Each row is a point on a tangle of strands that fork and nearly touch. The rows are in no order.
Points whose rows are less than 61.4 apart are linked; no others are. Some points are linked to none.
niruz: [  2 -16   3  13  10   4   6  -6  33  -9  18 -34  -1   6   6 -16 -20   0
  16  -9]
lev: [ 10   5 -15 -36  -6 -19  27  -5 -26 -36   6  29  16  16  40  -5   4  19
  10   1]
Kog: [ 21  -6  34  10 -13   5  15 -12  23  -6  20  20  15 -30   4   3 -21  19
   2  16]
nula: [  2  10  15  26 -38   1 -14 -12  23 -11  -9   4  -8 -14  17  17   2  -2
 -25   5]
radu: [  9  -3   3   2 -21  -2  25   7 -10 -35  -2  22  17   5  37   6   6  23
   7  -2]
Kef: [-22 -38 -44  34  -9   3 -28  11   7  -8  -7 -13 -13  -3 -17  10   8 -19
  33 -27]
Furo: [  7   3  12  10 -26  -4 -18 -21  40   1  19 -13 -16 -19  15  13  -8  13
 -22  -1]
niba: [ -8  11  32   4   4  18 -23   1 -43  31 -33  25 -25  13 -51 -32  15 -13
 -39  30]
ruvaz: [-15  20  -2   0  26   0 -17 -14 -53  67 -11  -5  17  20  16  -5  35  19
 -25   0]
Rifa: [-12 -16  -9   0   0  -7 -16   1   5  13  18 -61   5  16 -13  -5   3  -8
 -12   0]
Ref: [ -1  16  19   7  13  25   9  -3 -24  25  -9 -21   2  13  36   5  29  24
 -32  -3]
Natug: [  7   2 -11 -24  16  -6 -36 -30   9 -37  31  26  19   4  -3  17 -10  -1
  37  -2]
Mal: [ -8  16  22 -16 -19 -27 -21  -9 -11  33 -47  29 -14  27 -31  -8  13  -8
 -34  -1]
Tofer: [ -8 -13  18  -2 -14  14 -26  -8  19   8  25 -15   7 -10 -41   7 -17  -2
 -13  -5]
Pak: [ -5  10   4  18 -40   1  -5   1  11 -23 -44  34  -5 -25 -24  30  -1 -10
  -4  24]
Figig: [  2  34   8   5  15  -9 -37  -6 -30  42   6  40  -3  -1 -38 -19   8 -41
 -45  17]
regu: [ -3  21   5  10   0  36  -5  17 -42 -11  19  42   9  -2  18  11  28  12
 -17  -1]
mim: [  8  21 -20 -13   7 -34 -15 -26   8 -48 -17   1  11   1  12 -15  -2 -18
  31 -38]
voz: [  4   6  22   3  -7 -41 -30 -10 -35  34 -26  33 -37  11 -30 -32  10 -21
 -32  36]
vuro: [ 21 -21  11   2  13   7  23   1   6  -9  42 -19  21 -29  20  10 -19   8
  -3  21]
Pote: [ 18  26  19   8  -4  -5  27  -3   7  20 -17  -2   1  15  33 -28  15  27
 -20 -14]
lefu: [  4 -17 -30 -17  21 -15  -5 -12 -12 -45  16   1  19  25  25  -6  -3  -7
  34  -3]
bovig: [  6  13  13  16 -43 -13  -7   2   2  21 -25 -13   3  -9  -7  -4  21  10
 -27 -12]
posar: [-10 -24  15  14 -20  -4 -35 -14  26   2 -24 -12 -18 -12 -47  16 -26 -23
  14   7]
puso: [  5  15 -14   1 -13 -30   9   7   5  21 -31 -54  15  17   8   3  16   4
 -15   0]
Bab: [ -4 -13  21 -22  -9  22  38   8   6 -24  20  17  -1  13  14 -16 -31  17
   3 -15]
zibu: [  3   9  34  -1 -10   2 -19 -21   9  26 -12  20   8  -8 -41 -22   6  -9
 -39  39]
Buv: [ 17   7  34   0  -1  10   6  -9  22  10  29   4  21 -24  -8 -10  -7   7
 -21   4]
venov: [ 18 -17   6  -6  15   7  32   9 -13 -15  43  23  18 -28  28   7 -22   6
 -15  14]
mas: [ -4 -19 -58  28  28 -12  23  15  21 -21 -10  -1 -19 -30  17 -13  -2 -11
  53  -3]
lum: [  9 -28 -46  -1  15 -22  33   7  19 -30   0  -1 -28 -20  20 -12 -13  -7
  61  14]
Dati: [ -5 -25  -2   6 -38 -30 -11   2  -2  -2 -12 -31 -27 -22 -32  22 -16  -9
  -6 -22]
faba: [ -6 -25 -50 -30  12 -14  38  11 -14 -22 -15  15 -30  21   6 -30 -13 -23
  59   7]
Kub: [  4  -5  29   0 -25 -35 -24 -11 -22  17 -21  23 -36  -9 -36 -15   6  -8
 -46  17]
futus: [-22  24 -10 -29  -1 -15 -14  10  -8  45   3   6  15  34  -3   5  22  14
 -36 -15]
mebas: [  9  12  -8 -26  15 -31  22 -10  39   8  26 -24  -3  10  15 -24 -10  10
  -8  10]
bedeg: [  3  -1  18  -5   5  19  21  11   3  -3  18 -30  12  10  16  -8   1  11
 -18  -1]
pala: [ -6  27  -1 -21  20   2  31  -5  12  18 -29 -50  -9  25  14  -7  30  18
 -11   0]
migu: [  9  21  42  15 -11  18   2  -8   6   8  11  25  -7   1  18 -23   8   5
 -27  -5]
Todu: [-10   6  -6  -6 -20 -32 -13  -1  19  23 -28 -34  10  16 -27   0  -5 -10
  -3 -32]
Lamez: [-10 -18 -43  -4  25   4  19  21   2 -32  11  -8 -13  15  -1 -11  28  -1
  55  18]
mif: [-10   1 -18 -22  18  12  54  18  -8 -34 -36 -16 -21  23  25  16   7  13
  42  -4]
gurid: [ -7 -24 -29 -18  18   3  42  22  -2 -32  -5  -3 -36  15  -4 -25   6  -9
  60  16]
Dano: [ 12 -20  10 -17  -6  -4  51   4  -1  -5  20 -14 -19   0  34 -17 -27   6
 -11  22]
Nebo: [-11  -4  20 -35 -10 -49 -33  -9  -7  27   0  30   0  10 -34   5   0 -21
 -37  17]
buvu: [  3   1  -1 -21  29  20  39  29 -10 -23  30 -36 -15   1  15   3   8  -6
  -9  29]
vid: [-15   9  -7 -15 -21 -37 -21   3  14  39   6  30  29  19 -14  20   0   4
 -11   5]
Sumu: [ -3 -14  22  20 -32  11 -13  11 -40  -7 -37  37 -15  -6 -37   7  17  -8
 -19  40]
gizo: [ -4 -19 -10   4  11  11  27  16  13 -29   5 -34  -8  21  13 -14  -7   1
  27   2]
Lavi: [ -6  -3   3  18 -11  10  15  11  29 -33 -18  -4   9   3  -1   1 -18  -1
  32 -28]
Setot: [ -6 -31 -10 -20  29  15  43  15   9  -6  29 -22 -34   2 -12 -40 -21  -8
  24  15]
kekag: [  1  16   6  27 -38   0  -5   9 -11 -24 -42  26  16  -8   9  31   9  -7
   5   1]
Mubur: [-10 -10  10 -10 -18  26 -25  -2 -15 -18   6  42   2 -12 -42  24  -1 -15
 -29  40]
Goda: [ -7  18 -18  -9  -7   9  15   9 -17 -35 -30   1  25  19  22  28  20  21
  22 -25]
vusob: [  6  17 -13 -19 -11 -24  -2 -14   4 -45 -11  18  28  10  16   5   1   2
  28 -20]
zuk: [  9 -13  -3 -26  17  15  54  23 -34 -20  29  14   7  -5  34  -1 -22  -4
 -14  13]
Gulav: [ -5   8  47  16  -4  39 -16  -1 -30  20 -29  19  -1  10 -28 -14  16 -10
 -32  25]
Butug: [-22  21  12 -24  -7 -19 -26   3 -21  49 -17  35   4  34 -20   2  17  -1
 -32 -13]
vuz: [  6   1  12  16 -31   9  -1  10  -9  14  25  16  11 -35 -20  -3  14  22
 -25  11]
zum: [  6  11  13  15 -38 -26  -7  -3  17  10 -39 -15   0 -29 -16  18  -9 -14
 -20 -12]
bubi: [ -2 -21 -16 -29   3   6  33   7  -3 -32  24  16   3  16  15  -9 -30  12
  28  -5]
Varo: [ -8  21 -14  11  -8  -5 -22   6  12 -48 -34  16  17  -3   9  28 -11 -28
  31 -21]
Nafi: [  3  14  -4  -6  12 -16  15   1  34   9 -22 -44  17  24   0 -23  -7  -2
  13 -22]
Miz: [ -6 -14  20 -27 -15 -38 -35 -20   4  25   4  -2  -6  -5 -52  10 -12 -11
 -24   0]
Bup: [ -3   8  36   2  -7  18 -12   3 -17  28  -1  -8  22   5 -10   0  14   2
 -39  -4]
Mator: [  6  36   1 -14  25 -15  -8   0  13  32  32  19  30  -1   9  -7   3 -12
 -46  -6]
vap: [ 13   7   2  16 -12  20  30  20 -21   7   1 -14  13  -9  15 -10  29  39
 -11  12]
kug: [ 24 -24 -26 -11  37 -25 -35 -48   7 -10   1  19  10  -7   8 -23   2  -3
  53 -24]
fod: [  9  13  15  19   2  31  -8   6 -14  -1  34  23   7 -33  -1  17   5 -18
 -44  -4]
muleg: [-10  20   8   5 -11 -28 -28  -5 -51  58 -35  28 -21  18 -14 -12  25  19
  -5 -13]
pubat: [ -1 -12 -34  38   9  -1   5  11  26 -21 -10  -9   3 -28   3   3 -21  -8
  54 -16]
Kepa: [-10 -16 -19 -51  11   9  44  13 -34 -23  25  20   5  16  19  -5 -26  -1
   9   8]
Voke: [-11   6  25 -12 -28 -22  -6  -4  -7  26 -61  -1  -8  12 -43   4   3  -9
 -26 -22]
sapi: [  9   4  20 -41  27   4  65  12  -4  11  -2 -32 -15  17   7 -32   0   7
  -7  18]
peli: [-19 -12 -18  -8 -28   5 -27   9 -15 -30   5  -1  14  15 -10  35   7   1
   9 -10]
zod: [ -5  18   4  -2 -17  19 -15   1 -17 -24  14  55  16  -1   0  16  22   9
  -8  10]
Kisa: [-12   0  30   9 -18  33 -22  -2  -1 -16  12  17  -4   4  -4  19   3 -14
 -34  12]
gok: [  7  -9  -2   7 -33   8 -18  -9  19 -11  14  15   7 -35 -18  35  -4  24
  18  15]
doret: [-18 -16 -34  -7  14  18 -17  13  -8 -26  48  -6  20   3 -11  18   4   4
  20   0]
fis: [  5  -5 -17  11 -32   0   4   4  22 -21  11  -4   4 -20   4  22  -5  23
   8   1]
nim: [  1  25  -4   0  -8 -32 -30   6 -25  49  25  23  13  -8  -9 -15  18   0
 -38   3]
zas: [ -4  10  -8 -22   6  11 -20 -10   1 -33  45  35  29  -9  -6  25  -2  -1
   4   0]
ziz: [ -3 -11 -16 -37  22   9  41  28 -14 -37  32  -9 -19   8   9   1   1  -5
  21  32]
dizi: [ -1   6 -18  10  20 -11  30  10  38  -2 -26 -49 -17  12   9 -33  -9 -13
  19 -17]
gigo: [ 11  -5  -1 -25  38  10  49   5  10   3  42 -10  -3 -25   1 -14 -27  -8
 -30  -8]
Nuv: [  3  23  32  33   0  38  -6   8 -42   7   8  31  -8   2  21  -8  22  15
  -3  -1]
pevez: [-20  19  13 -11  11 -21 -32   5 -52  47 -14  57 -13  33 -21   0  10 -13
 -19   3]
Sov: [ 15  10  30  -3   3   6 -16 -18  13  31  21  12  22 -30 -34   0  -3  -7
 -36  24]
kiviv: [ 13 -10 -10  16  -9 -16  35   3  30 -27  -2 -19 -13 -16  35   0 -32   2
  23  -4]
Bilo: [-14 -11  31   7 -32  11 -29  -6  10 -13 -19   1  -7   5 -27  22  -6 -23
 -24  20]
Vep: [  0  23   3  -1  30   3   1  10 -40  49   5 -13  30   9   7  -8  31  -1
 -42  -2]
bekob: [ -8 -16 -17   6   0  14   8  16  -2 -33  11 -25  10  21  18  18   5   4
  27   1]
sata: [ 15  24  12  21  26  28  10   8 -18   8  33  16   5 -25  15  -5   9 -23
 -55 -19]
devid: [  7  -8   6   0  28  36 -28 -12  27   0  50   4  -7 -29 -13  18 -28   4
  17  -8]
zonib: [ -4  -2  -7 -14  35   9  13  14  14  -7  34 -56 -20  11   6 -11   9 -11
 -10  20]
Fug: [ 14 -32 -36 -16  12  -9  27  -7  10 -25  27   1 -18 -18  24  -1 -27  16
  49  22]
zeka: [  0  -3  15  12 -18  15   0  12   0   1   4 -27  19  10  -6  11   5  10
 -17  -4]
razir: [ -8   6   7  18 -21  25  20   8 -14   0 -46 -21   6   5   7  26   9  15
   1 -26]
kigeg: [ -6  27 -23 -24  -6 -24  -9   3  14  28  18 -11  12  15  -1  -1  16  13
 -37  -2]
Dabu: [ 11 -23  -9 -10  15   2  36   9  11 -19  39 -19  -4 -17  12  -3 -19  18
  23  26]
dapa: [  7  10   1   1 -40 -53 -15  -2  -7  41 -20  -2   2   0 -12  -1  13   1
 -26 -10]
sut: [  5   7  -3  16  -6  -5  38  14  19 -22 -32 -37  -2  -5  33   3 -11  -2
   9 -12]
lole: [ -3 -25 -25  41   9  15 -42 -15  33   4 -16  15 -23 -23  -3  20 -11 -12
  46 -19]
rasif: [ -6 -13 -35   8  -6 -16 -56 -21   0 -24 -10  12  12  -7 -16  20   3 -21
  52 -11]
Ner: [ 15 -12 -10 -30  21  -3  15  -3 -16 -29  48  25  34 -20  17  15 -22   5
  17   5]
Tonib: [-15  23   5   5  24  12   3 -26 -32  51 -22 -22  -3  13  30  -6  41  31
 -19  -4]
nuzi: [  1   1  34   5  -4  28  -6  -3   6 -36  18  36  10   5  10  21 -10 -14
 -12  15]
ked: [ 15  14  11  27 -14  10   3  16 -27  25  21   4  13 -24   4 -17  30  22
 -27   0]
beba: [ -5 -20 -23  10  31   1   4  11  26  -5  17 -50 -30   8   0 -25  14 -18
  14  14]
Mer: [ -7 -23 -40 -16  37  10  -7   1   1 -26  52  11   2  -1   5  -3  -3   6
  40  -4]
dopo: [  0 -32 -48   2  34 -22  -7 -11   0 -31   9   9   4  10  26 -21   4 -12
  53   0]
Zibup: [ -2  -4   2  -5  14  28  -2   0  14 -12  56  -5   5 -25  -4  14 -21   2
 -12  -9]
Fivo: [ -9 -17 -22  24 -29 -11 -26   4  13 -19 -15  -8   0 -24 -14  37 -19 -14
  31 -11]
nudo: [ -7  21  39   9  12   5 -33 -16 -49  49 -21  19   9  21 -14 -13  22 -13
 -28   5]
ruro: [-12   5  35  28   0  37  -9 -20 -39  29 -27  -7  -1   9  22   5  27  17
 -16  -8]
memod: [-18 -24 -53  26   9  10  -7  18   6 -24  -7  -9   0   9  -3  -2  20  -7
  41 -23]
zisol: [-21 -34 -19  15 -17  16 -25  13   4  -3  13 -27  -9   9 -30   9  -3  -4
  15 -24]
zusu: [  6 -15 -55 -33  19 -35  21 -13 -20 -25 -15  -3 -18  14  14 -42  -3 -19
  49  -4]
Rabul: [ 12   1 -21  -6 -21 -13  17  -1  13 -38   2  16  20  -9  19  16  -2  19
  30  -6]
luba: [ -1   6 -16 -25   4  10  44  10 -12 -39 -25  10   2  24  29  12   6  26
  27 -24]
labus: [  1  -7 -25  12 -17  -1   8   9  29  -9   8 -44 -11 -17 -10   8   1  20
  11   0]
fasaf: [ -3   4  14  16 -41 -12  -3   3   2  -4 -53  11 -22 -23 -25  15  -7 -19
 -25   9]
gelun: [ -7 -17  20  14 -42  -1   2  14 -31   6 -45  -7  14  -7 -22  25  10   3
  -6  -6]
Dep: [  0 -36 -26  14  28  18 -20  -7  21  -9  37  10 -10 -16   3  -2  -6  13
  47  -8]
Zunur: [ -3 -16  26 -12 -30 -30 -16 -18   3  10 -26   6 -25 -14 -51   4  -6 -12
 -37  15]
ven: [  4 -12 -29 -46  11 -27  20 -14 -28 -34   0   3   9  28  21 -26 -15  -9
  38  -5]
pebi: [  9   4  20  23 -21  20  12  10 -18 -18 -10  15  18  10  29  16  18  15
  -5  10]
viv: [ 10 -26 -18   2  19 -11  29  -7  35   1   8 -30 -43  -7  17 -35 -26  -2
  32   5]
dum: [-20 -17 -12   2 -21  19  -3  19 -22 -13   4 -29   7  16  -4  29   9  11
  -3  -3]
mis: [ 19  42  -2  15  32  -3  -1  -1 -12  33  26  18  13 -12  10 -17  16 -23
 -51 -23]
gad: [  4   8  10 -11   1 -10   3  -6  29  17   6 -30  34  14 -14 -17  -2  14
  -7 -15]
pugi: [ -6  14  12  22 -21   8  -7   4  35 -16 -33 -17  -2  -1 -17   8 -17 -18
   9 -22]
zemo: [  9 -14  18  21  -3   5 -19 -20  50  -2   2 -19   2 -10 -17  -5 -23  -8
  22  -7]
vidis: [ 14   4  27   4 -13  18 -29 -26  36  -1  17   7 -17 -27  -4  29 -18   9
  -5  22]
Genik: [  5  -9  -5 -33  43   1  44   8   9   4  38 -30 -18  -2  -5 -30 -29 -14
  -8   8]
lagez: [  5 -22 -36  29  32 -10 -14 -11  27 -15  -8  36 -15 -26  28  -4 -19 -13
  59 -25]
Dat: [ -3   4  36  -5  -9  22  16  -4  35 -15  10   7  -6  10   0 -11 -22  12
  -5 -23]
Beran: [-13  11  14 -19   8 -25 -35  -7 -19  35  -1  53   2  11 -40 -11   2 -34
 -45  30]
zizek: [ -3  -3   0  17 -13  -9 -20  -8  37   7 -17 -35   1  -4 -22  -9 -16 -17
  11 -28]
zaku: [  6 -32   9  -8  19  10  21 -10  17  -7  35 -17 -13   0  14 -24 -49  -1
   8  -3]
Ruzuf: [  7  19  29  11  -7   9  32   2  18   4 -37 -15   0  11  25 -12  -1  17
 -12 -32]
Kuv: [-11   1  -4 -21  22  29  53  15   4 -17 -19 -31 -24  19  13   1   5  26
  20  -3]
zabu: [ -6 -21  21  -7 -14  12 -20 -10 -10   2  -1  24 -24 -26 -50  11  -9  -7
 -44  47]
fus: [-11  -8  -4 -13 -31   2 -34 -16  -1 -33  -8  33   3  -4 -32  37  -1  -8
  -2  30]
Gobo: [ -4 -27 -24   7 -15 -13 -47 -13   7 -11 -18  17 -10 -21 -34  41 -13 -14
  46   4]
bibof: [ -4 -28   8   1 -41 -23  -8   9 -22  12  -6 -26 -15  -6 -19  18   5   6
 -30 -14]
Gil: [ 13  39   0  -5   5 -26  14   3  10  30   4  16  11  21  30 -32  21  18
 -21  -1]
nam: [-13  -8 -43  27  29  10  20  29  12 -24 -30 -28 -30   7  19 -11   9 -23
  35 -10]
Vefuv: [  9 -17 -25 -16  17 -13 -21 -32  15 -26  24  24  -4  -4  21   9 -20  11
  55  -9]
gonum: [  9  21  -4   1 -12 -34   1  -1  -8  42 -33 -23  27  22  20  -3  27  13
 -19   4]
vuko: [ -2 -25 -45  13  18 -17 -38 -14   9 -25   3  15   8   0  10   5   8 -16
  51 -18]
ruba: [  6 -10  18   5 -35   9 -12  -6   2   8  11  24   6 -40 -41  23  -1  16
 -13  22]
Zosaf: [ -9  14 -23  10   5  -4   4  16  -2 -45 -31   2  12   6  34  18 -17 -18
  30 -28]
kigeb: [  8  35 -15 -14  53  -9  22  20 -28  41  12  -4  28   8  21  -8  29  -9
 -35  10]
vesit: [ -7   7   6 -18   9  -3 -30 -17  24  29  37 -22  21  -5 -34  -1 -15 -10
 -18 -13]
Pude: [ -6   5   4   4 -20   6 -23  -8  19 -47 -17  24  11  11  -1  30 -12 -20
  22   3]
zulak: [ -9 -29 -15 -27   6  13  60  21  -1 -17   1 -15 -40  17  -5 -23 -21  -2
  37  16]
nove: [ 11  10  29  -6  12  -1  17  -1   7  17  18  -9  35   6   8 -25  -2  12
 -24  -5]
paneg: [ 10  10  23  30 -12  18 -27   5 -41  22  12  27 -17 -29 -35 -15  10 -22
 -33  20]
gotaz: [ -3 -26  -2 -29  -3  12  57  15 -23 -23 -12  -9 -14  27  36  -5 -26   4
  15  16]
tel: [  5   1 -23  10   9 -13 -25 -17  31 -29 -17  36  -3 -23   8   9 -23 -12
  63 -20]
pubom: [ -5  38   9   1  18 -14 -42   1 -57  44 -11  42 -22  25 -33 -25   7 -32
 -18  22]
kesi: [ 14 -14 -44  -5  28 -39 -15 -35   3 -25  -6   5  -4  -5  29 -32   4 -15
  45 -22]
gal: [-14   4  -9  -2   2  37  33  14  -5  -8 -33 -31  -3  12  13  23  17  32
  13 -14]
Kege: [  7  26  10  21 -21 -12 -21   0 -43  51 -14   4  -9  10  -4 -23  33  15
 -16  -5]
Tubig: [ -8 -16  22   4  -3  15 -40 -24  36  11   7 -13  -5  -9 -50   4 -25 -15
  13   6]
Kuge: [-11   0 -37  28   8 -11 -27   7  20 -19 -20  18   8 -38  -7  11 -14 -22
  52 -30]
vazi: [ -3 -21  -7  30  -7   2 -43 -13  33   7 -27  -7 -29 -33 -29  19 -25 -27
  33 -11]
Gel: [  6  -2   8  -5  31  32  47  25 -50  -7  18  14   8  -2  40  -1  11  11
 -16  11]
Simek: [  4  25   1  10   4  -9  25  14  10   9 -49 -56  11   1  19   6   2  -2
  -5 -18]
Lada: [ -1 -38 -31  23  31   6  12   6  23 -10  14 -24 -22 -10   2 -24   9  -6
  41  22]
Badid: [ -8   2 -45  15 -15   0  12  32   9 -20 -17 -46 -12 -11  -3  19  10   3
  15  -4]
Mef: [-14  -5 -27  24 -24  -8  -1  23  -4 -17 -29 -35  -3 -18  -2  31 -12 -11
  11 -19]
bigo: [ -1 -23 -14  -4  -1   1   3 -10  18 -34  19  19  -5   7  16  -4 -26   1
  40 -14]
sigis: [ 13   8   3  -5  -7  10  49  16   4  -7  -9 -26 -11  -5  21  -6  25  36
 -13  12]
Zap: [ -4  19   0 -34  37 -14  24   6   4  28   3 -23  26  37  20 -13  20   9
 -19  13]
vem: [  7  13  15   8  25  36  26  13 -36   8  16   2  -3   1  38  -8  18  16
 -34  -2]
tazu: [-19 -25 -25  10  17  28 -15  18   8  -7  38 -33  -5  10 -15   1   5  -3
  11  -4]
fub: [ 10 -14  -5 -10  -8 -14  53  -1  25 -14   5 -24 -32  -4  20 -19 -34   6
  16   6]
Lam: [  1  13   3 -10 -17 -18 -17  -1   2  36  26  -6   7 -10 -10  -1  11   6
 -50  -8]
dizan: [  1 -17  21   2 -36 -14 -20  -1 -26  17  12   2 -17 -21 -21  16   4   1
 -50   4]
por: [ -4  -3  20 -10  -3  15  -7  -5   5 -45   7  28  23  24   9  14 -11  -9
  16  -1]
tinu: [  5  18   6  33 -28   1  -8   4 -26  30 -20 -13 -16   1  18  -9  32  24
 -25  -4]
Dumeg: [  9  -6  17  14 -26   9 -22 -26  38 -15 -22  12 -17 -30 -15  35 -20  -7
   4  28]
zorop: [  8  18 -14 -16   5 -23  -2 -15  32  26  34 -29   6  -5   8   0  -4  15
 -23   2]
Buged: [ -2   0  23  31 -25  27 -17   7 -44  -2 -34  35   0   7  -6  13  28  -1
  -5  25]
Sumil: [-15   9   5 -14 -17 -28  -2  -1 -13  40 -51 -21   9  21 -22  11   6   2
 -13 -37]
Toz: [  0   5  37  27 -26  26  -7  -4 -19   5 -32   5   3  11  12  16  22   4
 -18   4]
Vel: [-16  16  11   2 -19   7   4   3  -4  20 -59 -32   4   1  -9  19   7  11
 -14 -41]
Telaz: [ -7  -1 -41  10  18  -4  21  23   1 -41 -17 -16 -10  11  33   3  -5 -15
  46 -14]
Foran: [ -4   0   1  -2   7  30  -6  14  -7 -25  44  17  23 -16  -3  31   0  -4
 -25  -5]
dofe: [  2  22  34  15 -16  18  12   3  29 -12 -46   2   2   5   9   2  -9  -6
  -5 -29]
gud: [-12 -16   8   2 -38   1 -29   3 -11 -25  -9   7  -1   1 -19  41  -4 -14
  -9   6]
baz: [ -2  16  32  -4 -15 -15 -23 -20  25  18 -26   6  13  12 -32  -8   3 -15
 -26  13]
Telez: [  5  19   3   2 -30 -52 -31  -7 -16  44  -5  32   4   6 -10 -11  12  -2
 -24  15]
dute: [ -4  49  -6  11  23  -3 -23   2 -44  61  10  30  13  18   3 -15  16   7
  -1  -9]
fesi: [ 12 -22  -6  -9  12   4  -2  -4   0 -22  34  10  41 -15  -1  17 -13   8
  41  11]
Nama: [  1 -24 -15  23  -5   6 -39 -13  22   3  26 -34 -16 -17  -1  27 -17   1
  14   2]
tegaf: [ -4 -15  42  17 -30   0  -5   8 -40  12 -54  11 -17  -2 -30   3  14  -1
 -22   7]
Gim: [ 11   8   8 -16  40  -3 -11 -20  27  15  45 -14  20 -16 -10  -3 -23 -13
 -20 -16]
defor: [  0   3  31  19 -30   0 -27   1 -31  21  -2  20 -20  -8 -19  -7  14  -8
 -43  13]
maz: [  8  37   3 -26  44  -5  35  10 -14  31   6 -10  14  14  24 -32  27  18
 -25  17]
gomi: [ 10  -7  12  14  -8  11 -10 -18  46 -32 -12  26  -6 -23  -6  21 -32  -2
  36   8]
dedi: [  6 -17  22   0   9  14  53   6 -15 -11 -18 -13  -1  22  48   0 -10  16
   2   2]
gon: [-10   8  47  -6  -7  13 -18  -9 -26  41 -36   4  11  20 -29  -4  16  -3
 -34   0]
miv: [ 18  -4  -5  -2   9  -5 -15 -20  37  24  37 -35  -3 -28  -1  10 -18  23
   0   6]
Meb: [  5  21  36  30  -9  42  -6   4 -14  -9   4  45  -2  -5   6 -15  15   0
 -16  20]
Tiro: [  1  41  -4   2  13 -14  -8   5 -18  49   1  26  23  30  26 -20  28  26
  -5   0]
vusul: [ -4   7  10 -24  31   8  45   7  17   1 -14 -48 -15  30   6 -21  10  14
   6   2]
Sos: [  6  37  30  29  14  35 -16   4 -37  27  14  16 -11  -3   6 -21  16  -1
 -30 -14]
dit: [ 12 -23 -43 -45  26 -22  14 -19 -12 -17  40  14 -14  -9  17 -11 -27  10
  47  15]
muz: [ 10 -22 -13   6  17  10 -16 -10  22   1  46 -36 -11 -26  17  19 -18  17
  13  14]
Pagu: [  3   0  34   6 -21  17   9 -10  41 -34 -11  29  -1  -5  -4   4 -22   3
  12  -2]
razok: [-14   3 -20 -25 -15 -43 -19   2  18  35 -10  -7  22  28 -20  11  -6   2
  -3 -14]
kapaz: [  7  41  22  -2   9  -7 -22  -8   3  34   8  35  23  17   2 -21  12 -11
 -34   1]
kamo: [ 11  -5  27 -19  20  17  57  11 -24  10  -3 -16  -7  12  34 -25  -2  16
 -19   7]
Sefo: [  9  58  14  18  17   8 -30   1 -38  45  12  22  -2   9  -5 -31  20 -11
 -18 -12]
zubun: [  5  27  30  -7  -6 -17  -8 -19  32  15 -10  17  20  22   2 -12   3  -6
 -23  -5]
govi: [ -3 -52 -34  10  42  19  10   2  19 -10  29  10 -23 -10   9 -26   1   6
  43   9]
mik: [  0 -29  -2  12  15  25 -40 -20  29  -1  26  12 -12 -17 -14  18 -17   6
  45   1]
Duba: [ -3  25 -19 -22  15 -23  11  10  -7  39 -16 -21  23  33  19   2  35  17
 -16  20]
tun: [ 15  19  -5 -34  50 -16  34  -1  13  16  37 -15  20  -8   7 -19 -11 -13
 -35  -5]

A fork is a point with three links. Follow the links from the first point to the second and name the forks in between, in order.
Gulav; dofe: gon zeka dum niruz zemo zizek pugi
gonum; beba: Ref zuk bubi Foran Dep
Zunur; zum: Butug kigeg bovig
miv; Zunur: zorop kigeg Butug
Natug; radu: bubi zuk Ref Toz
Kuv; bigo: Sumil Todu zizek zemo niruz dum zeka nove Buv Foran

A fork is a point with three links, a tip a point with one. Leave the first point through the second and follow the links. Name the first fork or tip that comes.
gud; Bilo: nam
Ref; Tonib: fub
pugi; dofe: Nuv
Foran; fod: Buv
Nuv; Sos: pugi
nam; Telaz: gud
sut; Simek: Ref
Buv; Sov: Foran

Follow the links from the first point to the second, and from the first to the third. Name the last point that the two ways share.
voz; dum; kamo: Sumil
vusul; Kege; bibof: Butug
dofe; Pak; luba: Sumil
vap; gigo; zas: fis
dute; kigeg; gud: zizek
Tofer; Miz; Bilo: zemo
